Each row is a point on a tangle of strands that fork and nearly touch. The rows are in no order.
In the rows, zero is written as 128.
Two points are linked if the straight distance between their rows is under 56.1.
Q867: [ 82, 112, 128,  98, 151, 103, 117,  81]
Q386: [137, 123, 118, 102, 127,  83, 120,  54]
Q697: [159, 120, 118,  87, 138, 137, 125,  97]
Q409: [156, 135, 147, 147, 125,  82, 120, 185]
Q528: [158, 146, 173, 143, 147,  93, 144, 187]
Q384: [133, 126, 173,  86, 173,  81, 146,  80]
Q294: [ 67, 105, 119, 181, 117, 110,  98, 133]
Q340: [ 39, 100, 135, 170, 143,  95,  96, 136]
Q377: [146, 119,  78, 116,  97, 208, 123, 138]
Q47: [143, 118, 128, 110, 139, 135, 122, 128]
Q93: [140, 133,  63, 173,  73, 189, 134, 135]
Q869: [205, 144, 117, 129, 104, 121, 125, 180]
Q329: [ 92, 108, 126, 173, 118,  87,  99, 125]
Q272: [104, 114, 129, 105, 150,  85, 120,  63]
Q77: [146, 122, 127, 157, 117, 150, 107, 213]
Q778: [183, 173, 193, 108, 135,  84, 178, 142]
Q421: [181, 149, 149, 130, 133, 131, 140, 216]
Q943: [ 78, 113, 191, 146, 180,  58, 120, 130]
Q491: [129, 127,  90,  82, 118, 162, 131,  59]
Q331: [ 70, 108,  95, 173, 103, 196, 108, 175]
Q961: [164, 139, 173,  95, 163,  73, 149,  90]
Q612: [128, 117, 112, 175, 107, 120,  99, 167]
Q578: [ 36, 129, 102, 112, 134, 138, 114,  77]
Q760: [195, 155, 156, 119, 125, 126, 157, 204]
Q124: [131, 118,  90, 187,  82, 144, 114, 143]
Q192: [110, 108, 118, 164, 122, 158,  97, 207]
Q456: [156, 136,  76, 153,  78, 110, 134,  61]
Q751: [ 55, 115, 123, 110, 152, 120, 111,  95]
Q628: [108, 129, 190, 108, 183,  63, 147,  90]
Q990: [ 38, 143,  86, 135, 114, 134, 136,  51]
Q149: [180, 128,  99, 120, 103, 186, 116, 178]
Q941: [ 59, 158,  73, 130, 103, 146, 161,  36]
Q686: [119, 111, 135, 124, 149, 141, 114, 156]
Q773: [177, 160, 187, 105, 147,  67, 169, 120]
Q507: [ 93, 135,  81,  82, 115, 148, 136,  32]
Q317: [174, 172, 205,  96, 144, 121, 182, 143]
Q584: [169, 129, 134, 140, 122, 151, 115, 213]
Q59: [ 52, 100, 153, 163, 157,  76,  89, 132]
Q107: [ 73, 106, 172, 164, 164,  60, 106, 145]
Q969: [167, 133,  91, 131,  93,  97, 120,  55]
Q920: [195, 130,  98, 132,  90, 152, 114, 171]
Q321: [143, 123, 126, 164, 116,  96, 101, 173]
Q67: [140, 134, 174, 128, 159, 118, 140, 180]
Q130: [176, 130,  91, 139,  85, 127, 116, 117]
Q85: [159, 123,  96,  83, 112, 162, 128,  84]
Q605: [139, 123,  76, 140,  87, 193, 127, 125]
Q110: [160, 137,  83, 156,  76, 127, 123, 101]
Q864: [131, 136, 174,  60, 183, 179, 174, 130]
Q654: [135, 131,  74, 198,  68, 159, 127, 147]
Q453: [121, 118, 129, 143, 126,  86, 108, 107]
Q789: [ 90, 151,  69, 110, 101, 142, 156,  19]
Q139: [164, 126, 118, 118, 114,  79, 117,  66]
Q413: [160, 153, 197,  77, 167, 176, 184, 144]
Q851: [101, 121, 189, 130, 180,  55, 133, 107]
Q930: [ 48, 114,  90, 160, 114, 213, 109, 169]
Q121: [113, 125, 158,  48, 186, 197, 159, 126]
Q301: [142, 121, 139, 121, 142,  97, 120, 117]
Q945: [176, 165, 205,  79, 156, 159, 192, 134]
Q404: [ 90, 103, 108, 155, 126, 183,  99, 190]
Q43: [167, 115,  97, 106, 116, 204, 121, 169]
Q623: [122, 117, 161, 135, 157, 135, 123, 179]

A fork is a point with three links, a tip a point with one. Leave the first point through the second and follow the links. Name the first fork or tip that comes.
Q77, Q584 => Q760
Q317, Q945 => Q121
Q139, Q969 => Q130
Q941, Q789 => Q47
Q760, Q421 => Q930
Q93, Q605 => Q869
